A landscape with many valleys, sampled at points; each row gives a point and its height.
From any point a ball rolls to the lowest of the 2 points nearest to it. It stops when none of these is lower. Distance is the straight distance between rows; heights are no part of it.
k_569:  28   1 -15 -16  20  18 -16   7  -6   8 -21   2 -60  16 -22   3 -34 -30  18 -28 -34  12 -45  height 536
k_267: -44   8  15  -3 -14  11  15  11  11 -19 -17  -2  -5  -2  -7  34  27 -20 -32   4   9  18  35  height 234
k_234: -28   4  18 -20  -9  -4  -5  -4  31 -12  -9 -46 -44 -22 -22  19  23  -1 -28   0 -16 -28 -40  height 438
k_969:  -7   2  30 -17  -1  34  44 -15  17 -11 -24 -10 -41 -51 -12  32  27 -58 -22 -23  23  25  40  height 632
k_296:  17  10   5  21   1 -35 -11  12 -11  24  32  43  61  10  31 -55 -10  34  29  20   0   5   1  height 371
k_168: -19   5  12 -17 -17  23  25   5  26  -4 -46 -29 -47 -35 -15  30  30 -65 -41 -13  10   7  35  height 617
k_695:  16  -2 -16   3   5  14 -18 -16  -2  21  25 -13  28 -19  12  -6  21  -2 -13  -7  19 -12  21  height 215
k_947:  18   5   8  29  -5 -41  -7   5 -19  28   8  59  36  54  28 -40 -14  41  28  19   1  17  -4  height 354
k_939:  -5  11  -7 -27 -28  23   0  25  -4 -15 -27 -29 -29  35 -29 -23 -39 -57  -3 -12 -55  -8 -32  height 546
k_651:  21 -19 -12   6  -2 -18  30  11  17  -2  20 -12   0 -48   7  -1  -3  13  -7 -12  27 -28 -28  height 445
k_774: -37 -21   5  36 -12 -40  15  32  16 -13  22  10  13   4  -1 -25   0  18   3  49  16 -25 -11  height 410
k_216: -31   0   7   1  -8  28  -6  11   2  -2 -12 -32 -13  19  -8  19  29 -46 -30  -3 -33  -3  15  height 199
k_975: -27 -14  26   4  21  34  -4 -13 -19  -9 -18 -37   2 -30   6  33  16 -18 -13 -23  -8  14   2  height 130
k_493:  47  -6 -24 -15  15 -10 -17   7  35  24  28  26 -70   2 -34   9 -11   2  34  29 -23  26 -21  height 561
k_581:  17 -18  -7  16  58  -1 -39 -20 -20  20   8  19  11   3  18 -31 -15  22  39  11  14  21 -28  height 570
k_864:  21 -20  -1  21   4 -52 -16  11  34  22  41  35 -11 -42   7 -69 -19  -5  44  49 -11  -5 -25  height 593
k_422: -22 -21  15  -4  -5 -10  -6 -11 -38  -2  17  18 -12  67 -10 -20   3   4   6  29   0  -6 -12  height 467
k_625:  -9 -17  -7  12  -8 -12  31  -5  -5 -22   5  -6   3 -33  11   2  -4  -6 -19  -8  48  -7  -8  height 425
k_224: -24  26  -5 -19 -18  39  14  10 -15 -32 -33 -11 -15  21  -8  10 -16 -56 -42 -14   0  12  21  height 261
k_781:  -7  10   8 -34  -5  15  27 -21   7 -18  12   2  36 -20  27  16   7 -11 -12 -26  17  42  40  height 590
k_315:  -9   0  11  -7  10   1   6 -17  30  22  23 -20  47 -75  33 -23  32   0   2   5  32  22  40  height 286
k_819: -14   7  -2  17  12  16 -20  27 -18 -13 -14  11 -25  50 -35   4  -5  -2  -9  23 -13 -13 -15  height 578
k_517:  -7   5  -9  -4   9  14  -1  -8 -23 -20 -31  -6 -14  18  -3  19 -28 -14  -4 -29  -5  -5 -27  height 514
k_896:   5 -12 -19 -24  11  -1 -15 -13  16  13  14  -6   3 -22  13  -5   3  15  -9 -20   9  -4 -38  height 551
k_646:  -4 -17 -19 -11 -27  -3 -29  15  -4  18  -1  -7 -19  58 -15  -8  20 -16 -16  22 -30 -21  12  height 295
k_55:   0   5   3  15  27 -16 -31  -2  41  30  25  -4  25 -39   6 -16   8  32  19   6  -9 -12 -25  height 423
k_978:   7   4  -9  15  21  10 -15  11  -9  -7   0  13 -57  34 -47   4 -18  -4  12  27  -9 -21 -28  height 565
k_492:  26  -1 -11 -41  -2  -8 -15 -16  36  15  17 -12 -27 -30 -13  -5  12  14  -9 -16 -12 -19 -42  height 563
k_90: -53  17  14 -11 -32  16  33  33 -12 -35 -50 -10  -7  44 -13  23   0 -42 -17   9 -14  18  54  height 325
k_932: -22  19  11  -5  19  14  -5 -24 -18   2   3   3  49   1  15   6   0  14   3 -13  17  16  11  height 322
k_536:  42 -11 -17 -28   7 -18 -22   7  39  29  35  16 -25 -14 -19   2  -9  22  28   7 -36   7 -27  height 573
k_277:  16  13  -5  30  18 -11   4 -16 -16   0  -5  10  74   5  53 -25 -21  30  31 -14  25  16  28  height 567
k_894:  20  24   5   8  44  17 -22 -36 -36 -23 -42   1  35  44  36  -1 -19  26  18 -31  -8  29   1  height 127
k_995:  -7   7   7  12  13   3  28 -32 -17  -9 -18 -11  46 -42  38   1 -16   6  21 -38  45  12  20  height 496
k_122:  16   6 -12 -20 -12  -6 -15  11 -28 -14   2  26  -3  84   4 -14 -12  15  -9  11 -19  12  -1  height 337
k_664:   4  14   2   8  32  26 -17 -43 -55 -20 -43 -11  34  12  41   2 -17   4   6 -33  11  28  26  height 160
k_172:  -9  17  35  37  39   4 -15 -27 -48  21  -6  22  57  22  27 -40  -3  33  31  12  16  10   0  height 600
k_607:  -4   3   2 -18   5  -1 -10   8  39  -4  -2 -21 -50  -5 -33  18   4   2   2  -1 -34 -25 -54  height 462
k_480: -19   6  -8 -23 -26   8  -1  10  11  -1 -14 -21 -15  19 -17  22  -5 -27   8 -25 -52 -14 -17  height 516
k_936:  -6   6  24  26  20  29  23 -22 -12   6  13  -5  41 -33  15   1  27 -14   7   1  32  14  54  height 549
k_899:  19 -19   1  14  -5 -50 -18   5  43  10  39   8 -31 -32 -16 -43  -6  14  21  51   3 -19 -33  height 582
k_428:   4  11   0  -9 -43   7  29   1  26 -10   3 -40 -34 -19 -27  17  22 -36 -20 -11 -17 -47  11  height 279
k_211:   1   8 -22 -31 -11   7   9   2 -15 -37   4   0   2  21   8   7 -14  -8 -37  -6  20   7   1  height 379
k_618:  22  25 -22 -21 -19  14  29 -13  -7 -15 -22  -1   1 -15  15  19 -13 -23 -26 -49  32   3  19  height 504
k_303:  32  -1  -1 -28  -5 -13  -9   8  51   3   5 -39 -76 -16 -33   3  10   5 -13  14 -29 -39 -42  height 483
k_601: -47   5   7 -15  -7  28   3  -7 -22 -22 -33  -3  -5   3   2  28  -1 -37 -35 -15  14  29  21  height 267
k_706: -30   3  15  -5 -25  -6  24  16  44 -22   3 -20 -16 -23 -14  34  32  -9 -30  14  13  -1  37  height 275
k_106:  14 -21   2  11 -32 -29  12   1   6 -15  53   2  17 -16 -10 -29   2   6   3  41   4 -31   0  height 528
k_178:  23   6 -28  -7  20   8 -18   6  10  12  -5  26 -76  21 -41   7 -33  -8  27  11 -16  15 -31  height 550
k_83:   3  -1  -8  14  18  11  -2  -7  15  28   5 -24  62 -68  35 -36  13   9  31  -1  31   1  37  height 254
k_986:  43 -37 -21 -15 -42 -34 -37  14  23  13  27  12 -32  18 -34 -11   7  16  12  53 -30 -28   6  height 468
k_589: -18  11  36   2  -4  14  26 -25  24  -1  -4 -27 -20 -50  -6  32  41 -34 -17 -13  12   7  32  height 649
k_10:  39   1 -10 -12   3  -7 -33 -31   2  36  46  21   7 -18  -7 -27  -7  20  28   4   3 -11 -16  height 545
k_740:  15  -1  -9  26  25 -37 -18  16   9  21  20  58 -12  23   6 -30 -29  32  43  30  -1  35 -26  height 355
k_97:  11 -28   9  10  49 -20 -24 -12  22  37  36   7  -5 -23   8 -36  -6  21  53  24 -18  23 -36  height 592
k_860:   4   5   7   7 -23  -7   0 -15  32  13  37  -6  18 -45   7   0  36 -13 -26  18  23  -6  47  height 622
k_475: -22   3  24  56  30   4 -18   7 -36   7  -4  25  44  11  20 -14   8  21 -19  22  30  10   6  height 424
k_181:  12   8 -15 -17 -26   6  13 -31 -10  -1   2  -1  12  -4  17  12 -15 -15   6 -48  22  -7  14  height 494
k_47:   1 -27   3  37  40  -5 -32   1 -36  18 -10  27  12  38  23 -16  -8  22  16  12   3  21 -20  height 579
k_147:  49   3 -16 -16 -43  -6  25  16  10 -16  26  -2  -9 -21 -21  14 -13   6 -14 -12   1 -37  -3  height 548
k_791: -25  29   8   2  26  27 -44 -23 -34  29 -26  13  26  40   6   7  -1   8   5 -22 -12  12   5  height 122
k_323:  36 -18  18   6 -19 -24  35   9  39  -3  37 -38   1 -62   3  -2  17  15 -13   4   0 -38 -10  height 469
k_842:   1  16   7 -35 -13  38  50  32  16  -2 -49 -29 -30 -35  -5  18   5 -52 -59 -35 -14  15   3  height 597
k_574:  54  -3   8  -8 -32 -20 -27 -12  35  17  41   7 -23 -17 -33   3   6   9  26  23 -45 -34  -9  height 500
k_377: -23  -9   6  12 -17 -18  -6   3  23  -7  29 -14  -1 -13  -6  -7  33   8 -29  29   9 -20   2  height 352
k_837:   5  13   0 -30  13  36  12 -14  11   6   0 -27  27 -36  17  26  19  -9 -18 -32   4  17  25  height 576
k_185:  66 -11  -9 -11 -34  -6 -23 -18  -1  24  38  10  28 -15   0  -4   4  12  21  -4 -23 -26  21  height 332
k_457:  22  -9 -14 -43 -13  -2  26  24  23  -7 -10 -32 -43 -20 -16   9   3  11 -40 -16  -7 -33 -41  height 620
k_658: -45  -4  -3  -1  -6  15  -9  16 -24 -22 -18  -2 -14  41 -18   6  10  -8 -30  22   0  -6   2  height 591
k_661:  23 -13 -17   3  48   6   0   2   5   9   6 -14  41 -55  28 -32 -12  29   5 -16  31   0 -24  height 208
k_729:  13  35  13  27  36  -6 -13 -29 -24   0  -5  46  11  48   4  -7 -32  31  40  -1  -2  17 -25  height 631
k_715:  16  24   3 -41   3  37  31   3  -2   6 -15 -31 -10 -30  -3  14   0 -16 -23 -54 -23 -15 -39  height 599
k_691:   4  15  -6  36   0 -23 -12  -3 -26  13 -10  43  36  51  28 -10 -12  26   4  -4  17   3  15  height 372
k_388:  -1  41  33  30  27  -3 -16 -40 -49  -3 -14  37  30  57  21 -20 -10  34  16  -1   8  15  -7  height 616
k_189:   2  26   8 -40  -1  39  35   7  13   0 -20 -33   3 -36   4  27  15 -33 -37 -51 -14  16   2  height 588
k_149: -10  16 -12 -33 -32  -1  36  21  -1 -38 -20 -21 -27  24 -30  14 -24 -15  -4 -13 -10 -29 -15  height 492
k_682:  32  17  26  21  44 -19  -2 -17 -30  13   3  59  12  56  22 -35 -23  44  57  15  -8  43 -15  height 642
k_779:  32 -23  -7   5   2 -38 -18   1  33  32  50  34 -44  -6 -17 -30  -4  20  36  56 -13  12 -13  height 569
k_716:   5  10 -21 -14 -20  17  16  21  12  -3 -25 -16 -24 -25  -8  28  13 -21 -46 -28  10 -18   1  height 207
k_367: -10  14  21  26  33  12  20 -38 -34 -24 -32   2  51 -21  40   4 -10   7  17 -15  45  40  42  height 510
k_851: -23  33  17   0  -3   6  -7 -17 -41 -20 -23  20  14  74   9   4 -17  -1 -14  -6 -11  12  -3  height 373
k_474:  34 -26 -11  18  -5 -26 -27  -8   7  36  41  32  -7  -5  -7 -34  -4   7  43  25  -9  -1 -11  height 559
k_527: -33 -11  29  30  16 -10 -20 -10   2  15   3   5 -21  12 -24   9  10  10  22  18 -20  -9 -34  height 495
k_311:   3  30  -9  -1  36  34 -27 -11 -21  -3 -18   4  20  26  12   9 -17   6  12 -35 -23  14 -12  height 87
k_88: -45  17  24  11  19   7 -11 -18  -1   9  -4  12  40 -38  18   4  12   5 -16  -1  38  22  14  height 351
k_839:  28  -3 -17  11  45   4  -6 -22 -11  10 -13  -7  38  -3  30 -10 -36  38  56 -32   9  15 -18  height 547
k_241: -35  -3  18  -3  -8  -3  26  26  39 -25 -23 -44 -48 -35 -17  32  46 -17 -51  26  15   0  23  height 319
k_442: -61  11  17 -36 -24  13  33  33  30 -31 -54 -32 -39  -5 -31  26  22 -61 -27  20  -8  17  48  height 331
k_203:   8  17   5  -8  21  20 -14 -26  13  27  22 -15  22 -25  -9   7   0  13  32 -25 -17 -17 -12  height 482
k_355:  17  -4 -17 -28 -16   1 -26  19  -8  11  12  24 -32  67 -22 -12  -5  -1   5  15 -46   2  -6  height 318
k_705:  47  -5 -11  -3  17 -17  -9  -9   5  23  31  28   5  10  -1  -3 -31  28  65  -5 -24  17  -9  height 527
k_404:  49 -11  -4 -11 -22 -23 -25 -21  30  19  52  -1  -6 -43 -15 -23   5  14  11  17 -12 -30 -17  height 523
k_2:  19   7 -13 -24   7  15 -17  -1 -20 -22  16   9   3  50   7  -4 -17   2 -18  -8 -15  12 -10  height 356
k_926:  -2 -10  -6  32  29 -34 -11  19  28  11  10  43 -26 -14  -9 -19 -25  26  32  34   8  19 -42  height 368
k_757: -41  28  15  -6 -27  14  19   9 -29 -29 -34  10  10  66   3  15  -4 -15 -27  -2  -7  16  34  height 347
k_906:  36  -8  -2   7 -22 -26  -6  20 -15  16  29  46   7  58  -9 -14  -9  30  23  24 -21   3   7  height 316
k_575:   3  -1  -4 -47  12  23  -1 -25   2  11  12 -33  11 -41  14   5  21  -3 -19 -30   0   0 -15  height 564
k_271:  13  -3   1 -18   0   7  31  -2  24  14 -21 -25 -20 -62  20  24  36 -11 -50 -29  34   4  14  height 253
k_991:  21  -5 -10   1  36  15 -37 -24  -7  33  23  14  -7  11  -3 -21   2  11  18   1 -10   0 -16  height 560
k_726:  42 -14 -14 -26 -34 -21  23  25  22 -18  28 -15 -37 -20 -37   1  -8  17  -6  15  -2 -45 -25  height 566
k_446:  26  -2 -23  14 -26 -11   4  10  -6  -9  18  15  12  32  -7  12 -12   6   9 -10 -14 -14  13  height 278
k_953: -17   3  38  39  21  18  24 -21 -34 -11  -8  12  43   0  22  12  20 -11   6   2  34  42  61  height 531
k_634:  21  11 -16  -1  28 -16 -16 -19  -7  -7  11  45 -16  20   2 -21 -45  26  16   7  24  23 -37  height 446
k_86: -49 -15  20  36  -6 -23  14  13  11 -17  20  -3  28 -19  11 -13  15   7 -13  35  17   2   2  height 386
k_626: -12   2   8 -18 -48 -11  10 -14  11   4  32   8  20  -4   0  12  30  -6 -22  17   5  -2  51  height 643
k_708: -27   6  17   2   5  -1  -2  -5  36  -2  -8 -35 -19 -51  -3  25  34   1 -42   1   4 -14 -12  height 409
k_892: -33  -9 -15 -34 -31  -3  17  32  25 -19 -32 -61 -43  11 -27   9  23 -30 -28  20 -19 -27  30  height 266
k_665: -13 -12 -10  -1  25   3 -25 -17 -12   3 -10   4   4 -20   8  -2 -16  14   5 -15  18   4 -35  height 539
k_469:   9  24  -5 -31  10  34  41  -9 -10 -18 -39  -4  -6 -27  18  25  -6 -37 -34 -49  33  34  25  height 515
k_134: -16 -26   8  39  13  -1 -22  17 -38  19 -15  15  13  54  16   5  11  15   6   4 -10   7  -3  height 586
k_490:   1 -24   0  20  48  18   8  -3  -5   7  -7 -32  39 -61  33   4   8  13   6 -20  26  12 -10  height 183
k_703: -17  -4  15 -14  28  19  15 -32   4  13   1 -21  40 -72  28  -9  20  -4   0 -10  54  32  27  height 313
k_187:  -2  -1 -12  -6  -8 -20  -3 -32  -9   8  24  15  37 -22  24 -34 -19   7  23  -7  33  -9  -4  height 461
k_794:  -1 -14 -12 -54 -20  -7  34  32  29 -16 -31 -57 -62  -6 -29   7  13  -1 -28   3 -25 -40 -32  height 633
k_850:  17  -1  15  13 -30 -32 -30 -17  33  23  38  -4 -10  -2 -19  -4  27  12   5  29 -28 -39  10  height 472
k_547:   9 -11 -21  27  11 -24 -17  15  19   9   5  21 -26  -7 -16  -3 -17  19  13  12  12 -14 -31  height 383
k_421:   6  11 -15 -32 -10   1  28  28   3 -30  -2   1 -42  38 -45   3 -37   4  17  12 -24 -22 -31  height 470
k_809:  -7  10  12  44   9   1 -14 -28 -13  25  23  17  19  -6 -10 -15   2   5  25   3  15 -25  -6  height 533
k_58:  15  15  21  16   4  -3 -33 -10   5  40  47  20  23  12 -19 -13  27  25  23  17 -25 -13  -3  height 520
k_150: -24   6  19  27  37  10 -31 -21  10  34   8 -15  41 -35  14 -11  22  29  22   4   6  -6  -9  height 440
k_18:   9   4  -2  23  54  26 -22 -32 -43  -5 -30 -13  56  -5  42 -22 -13  27  24 -12  29  23  13  height 191
k_452:  -4  18   7  -4  -3   6 -17 -20  -3  34  32   1  33   8  -4   7  10  16  21 -13 -25 -15   8  height 501
k_802:   9  16 -13 -15 -28  17  13   6  -4  -9   3  10  13  20  12  16  12 -26 -30 -14  12  24  67  height 677
k_930:  -7 -10 -22  -8 -39   5  21  31  -7 -24 -15 -15  -3  43  -2  11   1 -22  -7  -9 -20  -7  35  height 236
k_645:  29  -5  -4  -2  15   1   2  -6  -7   0   8  11  -7  33  -5  14 -31  11  53 -22 -40  11 -23  height 513
k_591: -40  11  27 -31 -16  38  33  40  27 -29 -58 -13 -43 -12 -25  21   3 -79 -35   1  -8  45  46  height 362
k_391: -22 -34 -11  37  -6 -22   1  28   6  -5  -8  -1  -6  22  -9  20  -3  10  17   6 -14 -20  -8  height 602
k_769: -31  -5  21 -18  12  19  19 -14   1  -8 -29  -2   6 -53  17  38  15 -17 -11 -31  32  45  28  height 157
k_506:  -1  -2  -4  36  29  -2 -11  11 -17   5  10  16  45 -10  29 -33  -9  15  -4  11  24   4 -10  height 406
k_595: -20   0 -25 -14  -4 -13  -6   7 -16 -25 -22  19 -30  50 -11   3 -33  14  11   9   4   2 -27  height 413
k_137:  10   8 -19 -15   9 -10 -11   2  -5 -18  12  37 -36  48 -20 -12 -36  21   6  20   1  15 -33  height 428
k_827:  18  -5  -3 -31  -3  16  41  14  -6 -11 -25 -18 -44 -13 -12  13 -11  -7 -19 -36 -12 -24 -57  height 609
k_454: -11 -33   7  27  31  -9   7   9   5  -4 -14 -26  17 -63  21   4   1  14 -10 -12  18  -1 -36  height 159
k_895:  13  10 -24   8  -1  24 -23   5   2  10   1  -6  -2   8 -10  14   5 -17 -19 -20 -12 -21  -1  height 153
k_159:   1   4 -24 -18  -9  34  18  29 -23 -35 -48 -29 -43   8 -21   7 -20 -35 -42 -18  10 -15 -28  height 260
k_240:  19  -6 -16 -29 -38  -2  44  19  31   3 -13 -23 -34 -47   3  23  28 -10 -49 -20  22 -14  22  height 231
k_239:  19 -11  -7  -6 -10 -35 -12  14  49  -6   5 -29 -71   1 -42  -4  11  17   4  50 -18 -48 -18  height 506
k_191: -38   2  33  -1  32  33  -1 -21 -20   1 -34  -7  32 -44  17  40  13  -6   8 -22  17  50  46  height 124
k_202: -23 -11  26  50  26  -9 -29 -12 -11  16  16  23  -6  -3 -14 -26   6  12  22  31   7 -14 -30  height 511
k_924: -53   2  -2 -42 -41   7  28  39  12 -26 -42 -39 -16  30 -23   9  13 -51 -21  18 -25   5  40  height 299
k_300:  12  -8 -13  17  36   1 -16   3   7  27  14 -16  58 -55  39 -56  -4  18  29   3  15  -2  -1  height 230
k_464: -11   0  24  32  19  20   9 -29 -46 -37 -47   4  20 -19  22  32 -10 -13  -6 -26  39  39  29  height 526
k_804: -27  33   3  -9   6  26  -6 -26 -26 -11 -27   0  19   1  18  23  -7 -14 -26 -22  27  28  16  height 292
k_672:  10 -23  -6  24   0 -20 -21  28   4  23  23  35  -5  45  -9 -19   8  28   9  46 -14  -8  -8  height 296
k_72: -16  19  14 -20 -38  24   7   3  24  -2  -2 -34 -21  -3 -17  16  27 -55 -25  -6 -39 -22  23  height 237
k_96:   0  29 -29 -24 -27  28  15  28   1 -24 -32 -21 -28   4 -18   5 -14 -43 -45 -19  -2 -14  11  height 233
k_425:  17 -20  11  36  36 -34  -6  12 -12  35  14  54  16  18  33 -63 -22  25  58  30  -4  32 -16  height 369
k_153: -29  26  12  -7  12  25 -18   2 -40 -34 -41   5   2  60   2   3 -28 -14 -28  -6 -30  23 -26  height 392
k_384: -27   7  12  -7   0  12  -3  -3   5 -10  13 -13   2  15  -8  21   5   0   0  -7 -38  -8 -22  height 498
k_624: -18 -24  -3  19  -9  -9 -22  18  -6  20   7   0  -7  38  -9  -4  31  11 -18  34 -11 -16   5  height 273
k_238: -19 -14   5  -3 -15 -22  -3  18 -20   4   4  15 -30  68 -35 -11   5  16  19  44 -15 -21  -6  height 451
k_689:  17 -11 -10   3 -44 -21  36  13   4 -30  30  -2   5 -13 -14  -3 -13   0  -8  13  20 -34  19  height 552
k_915:  -1   2  -4  35   9 -29 -24  20  14  22  30  27  43 -27  28 -58  -8  12  11  23   9  -9  -8  height 389
k_437:   6 -17 -24  -4 -10 -27  -7   5  26  12   0   4 -56   9 -34   3 -12   5  31  15 -13 -22 -24  height 402
k_245:  62 -14 -21  -3 -29 -11 -13  10  -3   8  34  15   0  10 -21   3 -15   7  15   9 -30 -18   7  height 304
k_405:   7  13  19 -16 -29  12  -2 -20 -19  10  34  20  42  25  13   0  23  -1 -15   1  -3   8  49  height 659
k_815:  11   4   3 -34 -29  -3  -3 -16  31   5  28 -22 -10 -31  -8   9  26  -1 -29  -7 -12 -27 -11  height 581
k_118:  -3 -15 -26  -1 -38 -27  -1  19  17  -2   0 -13 -32  16 -36   4   4   3  18  19  -8 -43  -1  height 422
k_983:  11  14 -15  -7  -1  -6   9 -44 -17  -5  -4   4  35 -12  25 -12 -30  12  24 -33  36   0  -6  height 477
k_985: -17 -10  -8  20  -7  -2  26  -6 -22 -26 -15   6  13   3  21  17  -3 -11 -15  -8  47  16  29  height 404
k_759:  13 -15   2  35  24 -27  17  14   3 -25   8  18  10  -8  12 -24 -43  24  31   6  15   4 -43  height 444
k_998:  22 -14  -5   6 -54 -34 -13   3  20   3  27   2 -16  13 -34   0  16   8   9  37 -22 -49  23  height 447
k_279: -19 -17  -6  10 -18 -30  12  -8   4  -5  18   7  29 -37  22 -27 -14   2  -2   1  45 -13 -13  height 443
k_739:  -2   6 -15 -26 -41   9  -9  21  10   7  -4 -13 -25  44 -30  -8 -13 -45   9  -4 -61 -22  -5  height 530
k_550:   1  -7 -19 -17 -18 -29  -2  18  -5   1   1  41 -54  64 -43 -17 -25  21  39  49  -5  -4  -2  height 434
k_392:  22 -12  20   0  -8 -20  20 -14  37  15  34 -36  32 -76  18 -18  26  10   2   5  12 -22   1  height 497
k_848:   6  -3  -6   4   2 -36 -33  13  35  28  39  21  35 -26  14 -27   6  33   0  22  -5  -6  -9  height 405
k_736: -19  20  12   6  29  31 -28 -25   1  29  -3 -23  27 -29  -2  18  30   1   9 -14  -8  -5   8  height 460
k_394: -19   7  19 -39 -16  31  49  18  11  -4 -67 -24 -62 -50 -11  23  21 -52 -54 -27  13  12   6  height 606
k_179: -12  19  -2   3   6 -17 -20 -19 -43 -28 -38  34 -20  74   7  -7 -35  12   3   1   0  14 -21  height 394
k_623: -20   3   1  18  26   6 -19 -13 -33 -23 -29   8   8   2  13  15 -25  13 -13 -18  16   8 -29  height 529
k_748: -10   1   0  -1 -28 -17  18  25  46 -16  14 -30  -9 -24 -12  16  27  14 -28  20   1 -25  11  height 317
k_501:  -8   8  -5  33  -8 -18  13 -12 -21 -25 -12  19  39  19  41   5 -13  12  -4 -10  34   8  18  height 388
k_820: -19 -14  11   3  26   4 -19   2   6  -6   0  -6 -26  -4 -21  19  -5  14  18  -1 -25  -1 -51  height 480
k_143: -42   0  35  15  22  40 -11 -15 -35   2 -34  -7  19 -11   8  32  26 -23  -6 -10 -11  35  35  height 88
k_205:  -2   4 -14  -6  25  19 -29   2 -27  -7 -50   4 -35  31  -4  12 -37 -21  10 -30 -31  15 -41  height 525
k_542:  -2 -16  14  19  -5 -14  -4 -28 -49   1  28  28  13  44   6 -33  -3   3  13  16  14  -5  -7  height 485
k_744:  19  18 -17   0  13  39 -27  10 -10  14  -7  -3   4  36  -4   7  -8 -27   0 -30 -38  -2   6  height 123
k_7: -17 -21  -5  21   5   4 -19  -6  -9   6  17   3  10   7   7  -2  18   2 -18  10  12  -6   0  height 247
k_822: -19 -15 -11  16  -6  13  15  23 -31 -42 -62 -19 -20   7  -4  40 -18 -18 -21 -17   7   2   5  height 553
k_934:  -4  19   3  -3 -16  12   9  -9 -28  -3   4  15  32  43  24   9  13 -15 -13 -17  -3  23  49  height 669
k_139: -33  -6  22 -15   3  38  -4   4  -2  -6 -36 -44 -12 -17   1  28  25 -45 -28 -21 -34  19   2  height 166
k_79:  17  -2  -9 -29  -4  -7   5  13   6 -17  32   9 -25  22 -29  -1 -22  11   1   9 -11 -10 -37  height 448
k_756: -32 -18  -5  23  -4  -9   2  16 -22  -8 -25   0  14  46  15  27  -3   5   3  -5 -15   4   8  height 594
k_598:  23  13 -16 -49 -51   2  42  37  15 -22  -5 -29 -35  -8 -34   8 -11 -15 -13 -15 -29 -41  -7  height 512
k_74:  36   4  -5 -25 -38  -5   3  -8  39   8  26 -19   3 -50   1  13  34  -7 -40  -6   8 -18  33  height 601
k_358:   3 -26   9   6 -14 -16   4 -23 -11  -2  49   7  11  14  -6 -31   2   5  17  22   4 -17 -11  height 505
k_749:   5  -8   4 -18   8   6  31 -18  16  11   2 -14  12 -79  23  -2  23  -6 -27 -20  48   9   9  height 280
k_555:  17  -5  -6  -3 -12  19  13  14  16   1  11  -9   8 -17  12  26  34 -25 -29 -11   9  21  60  height 685
k_970:  31   5 -11  38  37  -8 -12 -12  -9  16   0  11  54  -9  34 -37 -32  32  58 -11  15   4   8  height 557
k_663: -18  -6  16  14   3  22  25  -4 -45 -44 -54 -13 -10 -26   9  40 -22 -18 -29 -26  35  21   9  height 540
k_722:  40  -7 -21 -11  36   7 -16 -11   3  28  10   1  18 -10  11  -6 -24  33  57 -22 -10   8 -21  height 537
k_488:  23  -2  -7   2  23  13   5  -6 -11 -11   4  -7  -7   3  -5  14 -27   1  28 -36 -13 -10 -39  height 499
k_505: -39  20  16 -14   5  21  14  -8  22   0 -13  20   6 -26   2  40  30 -28 -14 -17  20  45  52  height 193
k_329:   1 -30 -30  -5   4 -30  -3  12   9  10   2  34 -74  34 -38 -11 -23  14  41  52   2  16 -15  height 421
k_538:  -7 -20 -22   3 -36  -3   8  18  14  -1   4 -20  -4  13  -4  25  25 -11  -6  -2 -16 -16  30  height 216
k_568:  34  12 -21 -31 -38  12   9  26  11 -15  13 -12  -9   5 -28  14  -9 -14 -10 -19 -29 -28  -2  height 532
k_98: -45   2  19   9  17   5  -6  -4  20   1  -2 -11  13 -46   5  21  29   0 -39  11  25  16   7  height 380
k_810: -28 -12   9  40   6 -35  13  20  -8 -18  10  24  23  14   9 -16 -24  32  15  26  11  -2 -28  height 426
k_727:  24   1 -29   6  -4  10  -3   5  16   8   2 -17  -1 -28  -2  17  17 -10 -25 -26  13 -17   8  height 182
k_26: -52  -6  17  13   3   8   0  11 -42 -33 -28   9   6  29   6  17  11   1 -37  23  20  20  10  height 603
k_318:  -4 -20 -33 -33 -45 -17  18  31  28 -10 -22 -44 -25   8 -12  21  15 -15 -18  -2 -19 -26  18  height 239
k_666:  37 -17  -2  -1  31 -27 -19  -6  48  32  41   0 -19 -40  -5 -17  -4  27  46  12 -23   8 -38  height 584
k_755:  -4  14  31  44  14 -12   6   0 -39  33   7  26  76  15  43 -56  11  22  22  17  23   9  25  height 587
k_967: -36  -5  35  27   2   7  10 -17 -51   1 -13  19  34  29  33   6  27  -5 -10   8  22  32  40  height 543
k_92:  16   6 -16  11 -29   9  10  21 -20 -16  -6   6   9  69  -2  13 -14 -13   0 -16 -32  -9  25  height 255
k_880:  -7   2  15  34  10  -4  20   0 -17   8   8  17  79  -9  50 -36   4  11  15   9  26  22  49  height 577
k_217:  21   9  14  14  -5 -37  -6  25  -9  37  20  71  -7  60   2 -31 -14  44  32  40  -6  25 -12  height 336

Call two points neighbours if one is among the 2 nearest of the other. Go from one point of each pair to the other, from neighbour to neighbour, staying as low as possible. Name the highest point that can't be avoided.
k_953, k_96 | k_936
k_267, k_96 | k_601
k_454, k_311 | k_703

Where does a ball stop that starts at each point below?
k_729 | k_488
k_501 | k_311
k_296 | k_311
k_303 | k_96
k_2 | k_311
k_726 | k_851

For each start below, name every point that the ball comes to, in order.
k_985 | k_501 k_691 k_947 k_217 k_906 k_672 k_624 k_7 k_695 k_727 k_895 k_744 k_311
k_425 | k_947 k_217 k_906 k_672 k_624 k_7 k_695 k_727 k_895 k_744 k_311
k_211 | k_2 k_122 k_355 k_646 k_624 k_7 k_695 k_727 k_895 k_744 k_311
